A landscape with many valleys, sampled at points; each row gives a point and its height.
From any point a ball rolls to the lowest of the 2 points nearest to it. It stops when none of these is lower. Distance is the straight distance between rows; heights are no part of it.
kag: [140 126 152 113 129 154  90  60 143 167 136  81  82 133 160 137  98 108
  48 144 142 114 138 118 175 111 156]  height 477
zovo: [168 183 105 124 104  88 137 179 122 122 123 155 119 112 127 180 113 113
 179 173 139 116 151 118 104  75 143]  height 205
Lorov: [105 101 165 149 121 103 127 134 154 157 104 116 142 150 115 117 132 105
 158 122 143  99 105 186  90 143 108]  height 345
tefum: [171 144  95  99 135 139 131 126 117 208 111 166 145  52 119 150  71 126
 122 195 153  66 168 166 172  96 127]  height 364
Vatal: [168 160 125  99 107 111 124 118 108 154 109 163 154  96 105 152  79 124
 144 155 165  65 154 121 113  66 131]  height 409
busu: [ 97  95 150 137 139 133 159 131 128 103 113 130 169 182 116 124 126 134
 135  94  92 125  87 158 120 183  90]  height 385
Rad: [107 145 123 137 108  97 153 146 177 119 140  92 105 125 172 168 125 107
 138 130 100 163 125 154 143 154 136]  height 564
fipan: [152 152 140 111 129  96  56  86 138 140 123 134 127 111 102 131 117 121
  62 156 168 101 141 113 147 103 157]  height 531
zus: [117 119 162 121  94 112 123  98 129 131 102 133  96 192 129 123 113 129
 111 120 115 121 112 126 152 135 121]  height 356
vuli: [127 147 130 118 149 128  82 157 126 166 111 186 188  71  61 108 116 146
 112 130 135  66 144 143 136 128  99]  height 289
nebis: [154  68  75 143 109 146 200 129  86  99 128 104  87 122 210  93 177 121
 163 139  95 169 100 114 130 136 146]  height 700
pema: [164 164 137 113 115 102 108 112 142 175 105 137 151  93 115 149  75 100
 124 182 156  84 162 152 144  95 143]  height 388
pupe: [113 130 157 141 106 127 125  97 114  86 142 119  88 227 139 126 139 147
 120 112 125 112 117  79 125 107 134]  height 432
guvo: [115  79  98 142 140 122 172 129 124 125 142  87  82  96 204 112 170 134
 146 121  99 193  99 122 137 170 126]  height 626
didup: [141 161 100 128 162 163 114 166 158 207 134 185 150  29 127 149  80 132
 109 195 132  61 165 185 160 112 118]  height 343
lites: [146 116 124 156 101  87 124 160  88 104 125 150 206 190  65 140 125 123
 180 106 133 114 131  96 129  96 119]  height 505
Buku: [160 130  80 161 146 194 167 147  74  77 124  87  69 144 172  88 169 144
 117 103  97 181 128  22 111 131 180]  height 781
Nin: [140  88 106 159 122 212 150 136  57  63 104  88  65 166 162  89 171 142
 134  96 110 145 134  55 106 118 158]  height 697
pip: [101  71 151 107 133 196 131  86 147 100 124 132 161 126 112  79 133 140
 123  93 121 109  83 116 121 167  81]  height 630
rubi: [114  85 132 119 116 170 159  88 124 146  98 119  73 128 161 106 138 147
 125 117 137 164 126 136 112 145 126]  height 511
sozin: [123 171 137 116 110 110 110 114 154 129 115 103  98 120 120 165 122 136
  98 113 132 144 148 137 125 125 144]  height 378
feze: [115 157  98 128 119  51 151 162 134 131 139 153 145 104 149 160 130 135
 143 128 120 150 114 120 116 149 136]  height 479
des: [121 186 127 114  96 123 108 127 170 147 144  93 105  88 140 178 113 109
 103 147 132 156 169 153 166 100 147]  height 410
tisun: [157  59 116 109 110 188 157  86 102  85 115 132 105 131 167  80 164 140
 147 132 108 150 113  91 101 119 117]  height 437
tofe: [118  95 131 142 132 117 191 143 124 114 136 114 138 169 159 116 147 130
 155 110  84 146  78 174 104 180 115]  height 472
Fove: [134 110 107 116 118 225 125 104  74  84 106 104  44 130 144  97 161 144
 107 105 102 150 139  72 120 109 146]  height 669
Kis: [121 102 139 143 112  84 126 143  94 114 143  90 144 176 140 124 137 117
 148 104 106 155 110  98 107 163 159]  height 35
movi: [145  71 165 150 113 150 148  89 112  86 116  89 123 220 126 115 168 127
 154 110 147 147 106 125 110  94 135]  height 647
bozu: [169 171  80  86  94 133 153 157 108 150 108 161 109  73 113 169 103 121
 166 200 143 110 171 135 138  84 134]  height 162
Memiv: [104 155  98 132 146 103 151 195 154 157 141 170 149  66 134 149  95 136
 180 170 119  96 160 176 119 139 103]  height 431
zuvo: [110 152 128 126 130  88 104 137 140 130 108 173 166 100  72 122 140 128
 126 101 143 123 107 111 123 148 106]  height 543
puva: [ 70 114 146 174 167 106 145 176 158 136 165 144 153 115 170 100 157 149
 154 114  99 105  87 174  98 174 116]  height 278
busav: [157  73 133 154 124 150 164 111  75  86 143  84  99 204 178 115 185 124
 153 107 126 158 118  93 101 103 162]  height 670
siv: [126 115 125  85 114 204 122  85 102 120 139  95  53 143 149 101 133 133
  96 128 125 158 152  87 122 114 153]  height 590
Metok: [122 106 157 125 123 117 102  71 135 146  80 129 114 169 127 125 105 134
  65 122 142  93 117 156 159 153 129]  height 296
sugos: [148 152 131 139 109  74 123 155 107 102 117 126 140 152 103 158 126 102
 169 132 136 122 147 105 100  95 159]  height 258
Bopi: [142 153 137  95 147 127  59  63 162 159 140 117 105 120 108 121  99 122
  32 145 131 137 125 106 160 111 138]  height 510
fakon: [135 114 167 126 135 121  97  98 140 146  95 169 167 168  92 125  86 109
  93 141 141  80 119 154 148 164 125]  height 243
tavus: [112 109 149 148 100 122 109 113 132 109 122 142 163 199  87 128 124 135
 140  81 146 135 108  78 138 136 105]  height 594
kera: [137 155  77 127 116  72 169 196 113 151 154 172 154  89 150 172 105 125
 186 166 113 136 126 147 122 143 129]  height 453
Segi: [144  71  65 171 124 213 177 124  57  54  95  92 111 175 129  93 174 128
 143  77 133 152 120  33 105 126 145]  height 580
nif: [107 173  81 115 129 139 133 177 171 144 158 149 160  46 130 194 103 104
 162 175 141 125 185 191 197 114 104]  height 454
velev: [ 76 124 150 145 158  92 106 156 157 161 130 151 151 103 135 109 136 161
 144 121 122  84 115 166 117 155  97]  height 188
bitug: [117 108 121 105 157 162 133 115 127 122 144 124 114  93 139 102 161 149
 101 103 105 181  81 119 107 172 114]  height 390
dogo: [112 154 129 138 128  82 135 153 147 113 125 152 134 114 123 121 145 145
 118  92 100 156  95 110 133 160 115]  height 512
rezo: [161 131 147 135 129 111 123 119 135 179  83 162 185 115 100 130  79 105
 132 161 154  48 124 178 131 110 120]  height 415
volet: [131  77 159 100 143 185 117  60 149 147 114 123 136 124 126  72 118 123
  82 131 125  92 106 130 147 164 100]  height 702
Sitat: [110 138 119  88 170 145 104  96 167 149 155 117  81  83 117 110 146 140
  69 129 108 185 123 154 143 138  97]  height 448
pige: [140 174 168 150 110 109 109 171  95  78 149 129 144 202 116 139 156 146
 126  93 136 116 153  71 125  89 189]  height 553
fur: [155 170 105 115 175 136 105 131 186 191 138 162 149  44 126 180  75 112
  89 192 140 118 183 182 188 119 109]  height 360
Bofi: [146 120 168 125 114 114 112  81 139 147 138  88 113 180 153 145 102 114
 116 151 148 106 141 147 129  90 146]  height 416
muvip: [ 85 113 140 139 187 160 139 127 136 113 160 143 148  85 125  96 155 139
 119  73 108 136  68 120 102 171  94]  height 484
Dilu: [139 115 135 142 100  81 134 146 114 122 122 106 153 202 115 136 113 100
 176 122 117 142 109 146  91 130 147]  height 191
kago: [129 159 149 158 141 121 135 149 117  82 177  92  80 187 173 132 170 137
 123  97 157 122 139  77  90  99 194]  height 391
Bati: [140 127 146 119 120 110 120  57 151 168 145  84 107 145 164 150  70  93
  82 170 152  90 147 155 174  97 142]  height 445
radof: [154 170  68  85 110 133 118 178  89 139 123 152 129  46  93 165 112 142
 146 165 114 131 165 120 128 102 123]  height 200
sel: [168  87  46 147 106 166 219 134  45  92 120 113  90 127 210  99 163 122
 164 141 116 163 128  89 102 121 180]  height 758
Bodu: [115 148 141 136 106 100  92 110 138 125 108 155 159 155  73 122 117 132
 126 114 173 121 119  76 134 118 115]  height 569
Taka: [111 151 150 110 133 112 104 105 155 159 111 133 103 122 108 135 101 126
  70 123 123 130 135 166 154 146 120]  height 344
Fefol: [106 185 115 111 155 114 115 173 176 146 159 163 135  61  99 137 136 139
  96 134 105 165 132 174 133 157 116]  height 406
kule: [119  78 125 186 135 180 163 132  83  65 109  75 132 184 114 109 167 122
 130  66 139 167 112  46 129 139 143]  height 422
dobi: [174 168 123 100 136  99  57 124 132 138 107 162 144  88  71 122 102 121
  77 158 143  95 142 115 152  88 120]  height 549
mig: [138 121 149 145  92  89 108 128 126 161  96 128 152 190  95 131 111 113
 166 139 159 106 115 162  98 117 132]  height 269
rufad: [127 159 120 111 145 134  83 154 145 176 129 160 166  28 104 133 102 143
  96 163 127  73 155 184 145 125 118]  height 321
kimov: [130  85 134 125 132 127 181 104  96 109 140 103  94 154 169 118 158 137
 151 115 140 172 116 116 100 130 141]  height 592
vesu: [125 187 110 100 171 117  87 117 177 151 153 152 117  73  88 139 126 149
  60 143 116 172 135 175 144 115  99]  height 423
Tok: [130 139 155 165 119 106 147 140  89  92 159  91 138 205 156 124 168 136
 146  87 135 138 129  73 113  94 185]  height 485
goso: [120 120 128 132 129  81 157 147 143 136 139 105 138 144 164 147 126 120
 161 128  95 141 113 189 118 146 122]  height 533
luz: [125 190 103  98 100 127 101 147 169 145 159 123 136  66 119 188  90  97
 136 175 154 146 187 148 190  84 131]  height 433
Ralaz: [108 147 151 113 151 105 133 151 170 147 141 148 133  77 134 146 129 118
 128 137 128 146 149 181 141 135 115]  height 382
ganer: [147 133 129 128 121 112 137 164 118 150  94 183 193 124  86 127 104 134
 173 150 143  54 132 182 105 121  99]  height 444
Fub: [142 207 134 124 116  89 112 149 150 128 143 115  90 131 144 173 100 116
 142 161 156 114 167 102 120  68 154]  height 242
kig: [124 134 150 105 116 155 125  98 124 106 153  76  67 174 163 138 115 137
 108 132 126 152 156  90 116 122 172]  height 521
Nug: [127 154 127 120 145 102 139 157 161 170 141 175 140  82 134 141 107  93
 159 188 149  95 161 200 146 121 112]  height 411
nipos: [123 101 129 186 106  99 148 145 100 103 130 130 209 212  92 141 135 107
 158  70 129 146 102  88 127 127 119]  height 548
Lopo: [100  98 170 145 150 156 115 114 146 136 114 161 169 161  94 102 104 139
 115 111 119  96 111 164 142 185  85]  height 304
tob: [ 85  95 139 134 156 157 116 110 131  89 136 126 161 116  73  92 159 138
 109  60 117 131  84 103 123 167  82]  height 555
gon: [102 117 109 107 139 140 150 123 176 125 155 101  86  81 176 101 161 129
 129 143 110 185 122 141 154 167 109]  height 561
Dodi: [148 189 114  94 116 105 109 162 120 153 132 142 131  74  93 154 103 141
 130 132 128 147 175 114 127  88 140]  height 232
tagis: [137  62 115 125 146 163 137 117  98  80 132 131 116 121 152  93 178 147
 125 107  93 185  81  82 126 165 114]  height 238
buga: [139  52 149 132 116 189 140  80  98  74 104 119 112 182 124  94 161 133
 155 110 135 142 114  90 130 123 104]  height 563
Foru: [109  79 148 143 133 131 134 103 137 150 109 107 104 143 141 117 139 130
 137 110 131 143 103 163  96 153  98]  height 428
Vonel: [129 116 149 106  97 140 152  94 142 132 158  74  94 177 174 155 105 122
 135 143 123 152 143 157 127 122 147]  height 461
pefa: [ 86 132 148 156 164 131  82 166 158 151 131 174 185  89  86 100 113 154
 127 124 135  52 129 168 105 152 102]  height 246
bomip: [122 184 139 146 120 112 110 138 126  95 148  97  81 171 151 157 135 124
 136 121 151  86 158  93 103  87 177]  height 298
gasi: [144 131 115 138 101  87 137 173  86 134 100 171 206 133  74 134 121 139
 192 126 132 103 126 145 106 124 118]  height 471
dusas: [126 106  97  77 145 179 125  88 159 119 132 110  58  88 157  93 153 140
 105 147 112 178 134 138 144 140 101]  height 501
Mibo: [116  88 134 154 137 125 124 125  93  94 117  89 154 159 117 110 165 127
 138  70 120 175  97  69 125 163 124]  height 237
sas: [ 75 136 143 149 180 125 106 167 142 120 154 152 173  75  89 105 156 134
 119  76 119 117  91 140 102 168 107]  height 541

For each start below, name the point where the ball stops.
rubi -> Kis
tavus -> pema
dogo -> Ralaz
tefum -> velev
sel -> Ralaz
luz -> fakon
